A landscape with many valleys, sampled at points; each row gives a point and its height.
A ball rolls from a point to the lowest of its 2 nearest points, and stops where none of them is lower. Distance is the straight distance between rows; heights are no part of it.
z567 height 631: [-13  17  19  -8   6 -33 -15  17  18  20  -3 -10  -4   8  10  -9 -31   9
  31  12 -20]
z975 height 567: [ 24  -7  33  -8  14   6  -8  12  12   4  50   9   0  -3 -11  18  -7 -22
   9  13  -9]
z958 height 581: [  7   5  12  -4  20  11   0  11  21  32  43  11   6 -13   3  -7  10   2
 -12 -12  10]
z202 height 292: [-42  21 -37  15   1   4  -2 -20   4   4 -33   2  -3   7  -7 -29   0  35
 -13 -38   3]
z425 height 675: [ -5  31  -5  12  27  12 -13  -7  25  15  -4  -4 -14  -7  34 -11   3  -8
 -20  -1  -9]
z857 height 374: [ 12 -35   1  11  11  -7 -26   6  -4 -40  32  27  17  -8 -16 -16  45 -10
  -5   1  -5]
z696 height 455: [  0 -22   5 -25 -41   9  46  19  -9  -3   3  -3  12   0  -8  29  -3  14
   0  -3  31]
z819 height 651: [-13  42  19  -7 -10 -23  -4  23  26  11  -6 -12 -16  21  16   2 -46  12
  33   7   5]
z325 height 466: [  6 -23  13   6  16  38   6 -11  -6 -21  -3  -5 -18  26  16  31  -4 -11
  -1  18   4]
z837 height 685: [ 13 -11 -10   0  11 -17  -4   7 -15   8  29   2  20 -19 -24 -23  27   8
  -3 -11  -6]
z111 height 379: [ 21 -22  -4  15  10  33   6 -14 -29 -12   3  19   3   6 -20  -2  17 -15
 -15  -3  27]
z864 height 696: [ 12  19 -27   3  17  -1   4   7  -2  26  29  -3  15 -18 -16 -30  12  21
 -18 -12  11]
z197 height 421: [ 11  -5  -6  24  16   7 -10   0  -6 -22 -31 -27 -16  31  11  10  -3   2
   7  31 -10]
z445 height 694: [-15  40  -4   6  12  -3 -20  -2  32  17 -19  -9 -21   6  29  -4 -17   2
  -2  11  -4]
z277 height 547: [ 18  17  34  -9   4   4  -3  12  12  14  31  -2 -16   8   2  20 -31 -10
  20   1   2]
z332 height 512: [  4  -3  16 -16   7  -2  24  16 -18   7  12 -18  14   7   7  10 -19  13
  16   7 -14]
z964 height 436: [  0  13  24  17  22 -43 -32  20  31   5  32   4  16  -3   9 -20 -13  -4
  28  11 -32]
z491 height 626: [ 12  18 -17  27  36  25   8  -7 -25  -1  11  -4  11   7   5 -31   9   7
 -18 -13  19]
z140 height 448: [ 16 -17 -14 -19 -27  -3  15   2 -22  17   3  -1  -1  -8 -28   2  15  11
  -3   2  13]
z470 height 366: [ 21  12 -22  22  -2  21  -6 -12 -33 -10 -30 -10 -13  -2  -9 -14  18 -14
 -24  -2   9]
z349 height 461: [-15 -40  16 -29 -28  -1  -6 -27  16  -1 -10  20 -19  -5   5  24   0  -8
  17  16  -6]
z865 height 658: [-12 -17   9 -20  -5 -35   2   8 -16  19 -13   4  21 -20  -9  -9   7   5
  15   0 -42]
z120 height 451: [ 23 -21  19   3   9 -32 -32  30  13 -30  45  16  23  -6 -11  -2  23 -18
   4  23 -25]
z913 height 423: [-47  15 -16  10   2  24  16  -9  14   9 -24  -1  -4   8  35  -9  -3  20
 -23 -33  23]
z268 height 645: [-30  -9 -10 -13   4 -34  11   6 -22  19 -17  -4  29 -13  -7 -30  -2  26
  11 -19 -36]
z721 height 655: [  3  45 -26  18  38  15 -15  -7  19  -2  14   4   8 -14  37 -22  -4 -14
 -31   4  -5]
z619 height 324: [ -7 -32   3 -14 -29  13  38  -9 -21 -48 -13  -3   5  19  -9  28 -10   2
  15  14  22]
z361 height 529: [  8  12  21 -17   4  14  18  15   5  20  23 -16  -1  13  11  15 -21   9
   4   0  12]
z788 height 601: [ 17  35   6  -6  22  -7  -6  11  17  19  46  -2  10  -6   4 -10 -11   4
   3   2  -1]
z285 height 408: [ 33 -13 -10  -4   4  28  -1  -9 -11   0   9  15 -10 -10 -15  11  18 -22
 -25  15  20]
z702 height 446: [-19   8 -19  -5 -30   5  -3  -3  12   5 -41 -10 -25  -3   8  11  19   3
 -16 -17  14]
z660 height 588: [ 25  53  -8  10  11   9  -1   7   4   0  -9 -32 -11   8  18   5 -22  -5
 -17  28  -4]
z512 height 386: [-10  -1  10  11  27 -16 -24   5  26   9  27   5   9 -12  10 -15   9   2
   9   2 -20]
z577 height 680: [-23  32  20 -14 -12  -3  14  27  35  -5 -14 -22  -8  22  23  22 -29   8
  22  -1  20]
z416 height 277: [  3   2 -22  37  22 -12 -42   4   9 -29  11  12   4 -14  -8 -30  51  -7
 -25 -13 -12]
z144 height 733: [ 34  16  14  12 -12 -24 -33   6  20  14   2  -8 -24   4 -15  16 -18 -12
  21  27 -14]
z265 height 370: [ 10 -20  37 -24 -32 -44  -5  -9   3  -3 -16  26   3 -12 -11  32 -42 -25
  32  38 -43]
z236 height 585: [ 23 -27  26 -10  15  16  -4 -10  10 -18  42  12  -6   2  -8  33 -15 -27
   7  29  -8]
z768 height 350: [ 29 -20  -6  10  -2  41  11 -33 -32 -30  -4  30  -1  10 -26  -4  -1 -28
 -19  13  39]
z522 height 622: [-10  29 -26  -8 -11  -7  15  12   2  12 -16 -26   1   7   5  -9  -1  32
  -2  -2  14]
z890 height 321: [ 13  13 -21  31  27   7 -22  -4   2  -8   0   0  -1 -20  -3 -27  35 -12
 -28 -11  -5]
z994 height 615: [  8  31   8 -11   7 -26  -8  14   9  25  26  -9   6   2   1 -13 -24  11
  24   6 -13]
z982 height 302: [ 18  -2  42 -10  -8 -47 -13   9  -7   9  -7  21  19 -18  -9  21 -31 -28
  31  21 -52]
z784 height 210: [-32   0 -33  21  26 -13 -10 -15   3   7  12   9  18  -8 -12 -46  11  29
   3 -31 -22]
z629 height 741: [ 41  -8  15  16  -5 -31 -30   0  10  -7  17  -8  -6   8 -22  20 -20 -19
  21  44 -27]
z543 height 523: [-32   0  13 -20  -9 -13  -8   2  29  37   1   4  -9  -6  11   3  -7   9
   9 -22  -8]
z625 height 357: [-58  22 -39   7  -8   6   8  -9  21  -4 -45  -5  -3   8  17 -16  -6  30
 -12 -35  17]
z527 height 656: [-28  44   3  -2  -6   3  -8  11  40   3 -31 -13 -22  15  38  11 -25   0
   4   3  14]
z697 height 416: [  5 -31  10   3  16 -30 -20  24  -6 -31  37  18  29 -14 -11 -15  38 -10
   3   4 -29]
z515 height 610: [-14  -9  -7  24  32  15  -1 -10 -22  -6  10  -2  15  12   0 -32   8  14
   7 -21   2]
z482 height 720: [ 16  35  12  20   3 -17 -32   5  31  22  -2  -6 -28   2  10   2 -18 -10
  12  15  -9]
z774 height 291: [ 23 -29  -5 -22 -17  19  30 -12 -29 -27   6   5  -5  11 -22  21 -14   0
  -3  24  23]
z106 height 638: [  2  29 -23  20  46  19   2  -2   5  -3  20   4  17  -3  19 -28   9   4
 -22  -9  12]
z677 height 575: [ 39  35   3  -3   7  24   1   5  -2  -2  -1 -19 -20   1   8  22 -14 -29
 -32  20   1]
z805 height 320: [ 23 -36  -7  -8  -6  28  23 -36 -29 -37   8  29  -4   5 -30   3 -11  -5
  -8  23  33]
z379 height 387: [ 19   3 -24   4 -36  23   6 -24 -30 -17 -37   3 -14  -2 -13   1  16 -22
 -31  -1  28]
z250 height 671: [ 11 -21   8 -18   0 -29  -3   7 -16  13  17   4  27 -27 -17 -10  16  -5
  13   3 -32]
z296 height 228: [-28  15 -38  29  11   3 -13 -28  -1   9 -13  12   6  -8 -17 -44  10  27
 -15 -42  -5]
z984 height 562: [ 34  21  17  -6  -3  13  -3   7   6   3  19 -11 -24  10 -12  34 -21 -17
   1  19   6]
z255 height 555: [-38 -35   3   7 -17   9   8 -21 -15  13 -20  14  -2   4  -9  -6  15  10
  -1 -42  10]
z947 height 554: [-11  -3  27 -17   3  -3  -3   3  22  38  32  14   3 -17   9   5  -3  -1
   9 -21  -9]
z776 height 486: [-39  -4  -8 -15 -21 -10  -8  -1  34  26 -29  -3 -22  -6   1   7  11  14
  -6 -28   1]
z420 height 502: [-31 -41  21 -33 -33  -2  14  -5  11   5 -15  17   0  -5  10  26   2  -1
  13 -11   3]
z636 height 633: [-20  -3 -21  -7  -4 -21  11   5 -19  10 -20 -21   8  11  -5 -23   2  32
  12  -9  -8]
z872 height 748: [ 22 -26  11  -5   0 -17  -3  -5 -13 -20   8 -11   0  10 -18  25 -27 -11
  22  47 -30]
z225 height 435: [ -5  -1   4 -12 -23  14  44  22  -5 -10  -6 -23   7  15   7  27  -2  16
   3  -5  33]
z983 height 586: [-20 -10   5  27   8  27   2 -20 -25   7 -13  10   3  14  -9 -21  16   5
  -7 -34  19]
z954 height 361: [-21 -27  -5   1 -36  10  30   6 -19 -36 -30 -11  12  14  -9  17   9   8
  18 -11  35]
z264 height 465: [ -2 -24  -4 -21 -29  -5  37  13 -32  11   1  -7  20  -2 -13   5   5  18
  -1 -13  15]
z421 height 349: [ 15  25 -26  28  17  10 -10 -15 -19  -8 -27  -7  -8 -16  12 -30  15 -19
 -36  -8  -7]
z198 height 506: [-10  -5   7  14  15  38   8 -15  -3  -6 -22  -5 -17  18  34  13   6  -6
 -10  -9  13]
z605 height 498: [ 17 -23  17 -30  -5   1  19   6 -21  -1  17  -2  12  -2  -9  22 -16  -2
  12  12 -13]
z700 height 606: [ -1  49 -20  -3  -9   5  15  12   9  -6 -26 -30 -11   8  26   0 -11  10
 -13  10  15]
z233 height 482: [  3 -35  14 -26 -13   0  42   5 -41   5   2   6  27  -7 -11   9 -10   1
   6  -2  -6]
z431 height 328: [  9 -13  -7  19   7  -9 -41  10  13 -33  22  28   1 -12  -9 -11  56 -19
 -24   0  -4]
z632 height 372: [ 15  -7  33   5   6 -43 -25  16   9   9  16   9  10 -12  -5   1 -15 -20
  32  18 -37]
z547 height 530: [-35 -40   6 -14 -34   8  23  -8   2   9 -22  11  -4   0   7  15  13   8
   6 -33  20]
z170 height 417: [  1 -32  26 -28 -28 -21  -7 -21  12  -8   1  19 -12  -9  -6  25 -19 -14
  25  38 -24]
z886 height 310: [-27  -8 -10   5  26 -10 -14  -8  21  20  19   8  13 -12   7 -24  10  13
   7 -21 -22]
z737 height 467: [-25  14  -9  18  14  37  11 -16  -1   5 -25   5 -14   2  40  -9   2  -6
 -33 -27  16]
z715 height 402: [-15  -8  -1 -10 -24   6  32  20   8 -36 -26 -26   6   9   5  29   5  12
  20  -1  28]
z797 height 430: [ 37  -3 -20 -14 -14  11   0  -2 -19  11   9   0  -5 -14 -30   4  19  -4
 -16  11  17]
z592 height 415: [ -9  -2 -27   5 -42   8  -7 -17  -8  -9 -48   3 -20  -3  -9   3  28  -5
 -21 -18  20]
z960 height 389: [  9  10 -15  16  10  17   5  -5 -28 -16 -26 -23  -7  22   3  -5   6   8
  -1   5  10]

Call two points neighbours if one is among the 2 nearest of the other. Go from one point of each pair to the other, from neighbour to neighbour, staying as low as possible. Name the highest point that can't be avoided.
z774 and z416 -> z864
z416 and z982 -> z198
z416 and z527 -> z577
z784 and z982 -> z964

For each start below, name the point where the ball stops.
z947 -> z416
z140 -> z774
z721 -> z982
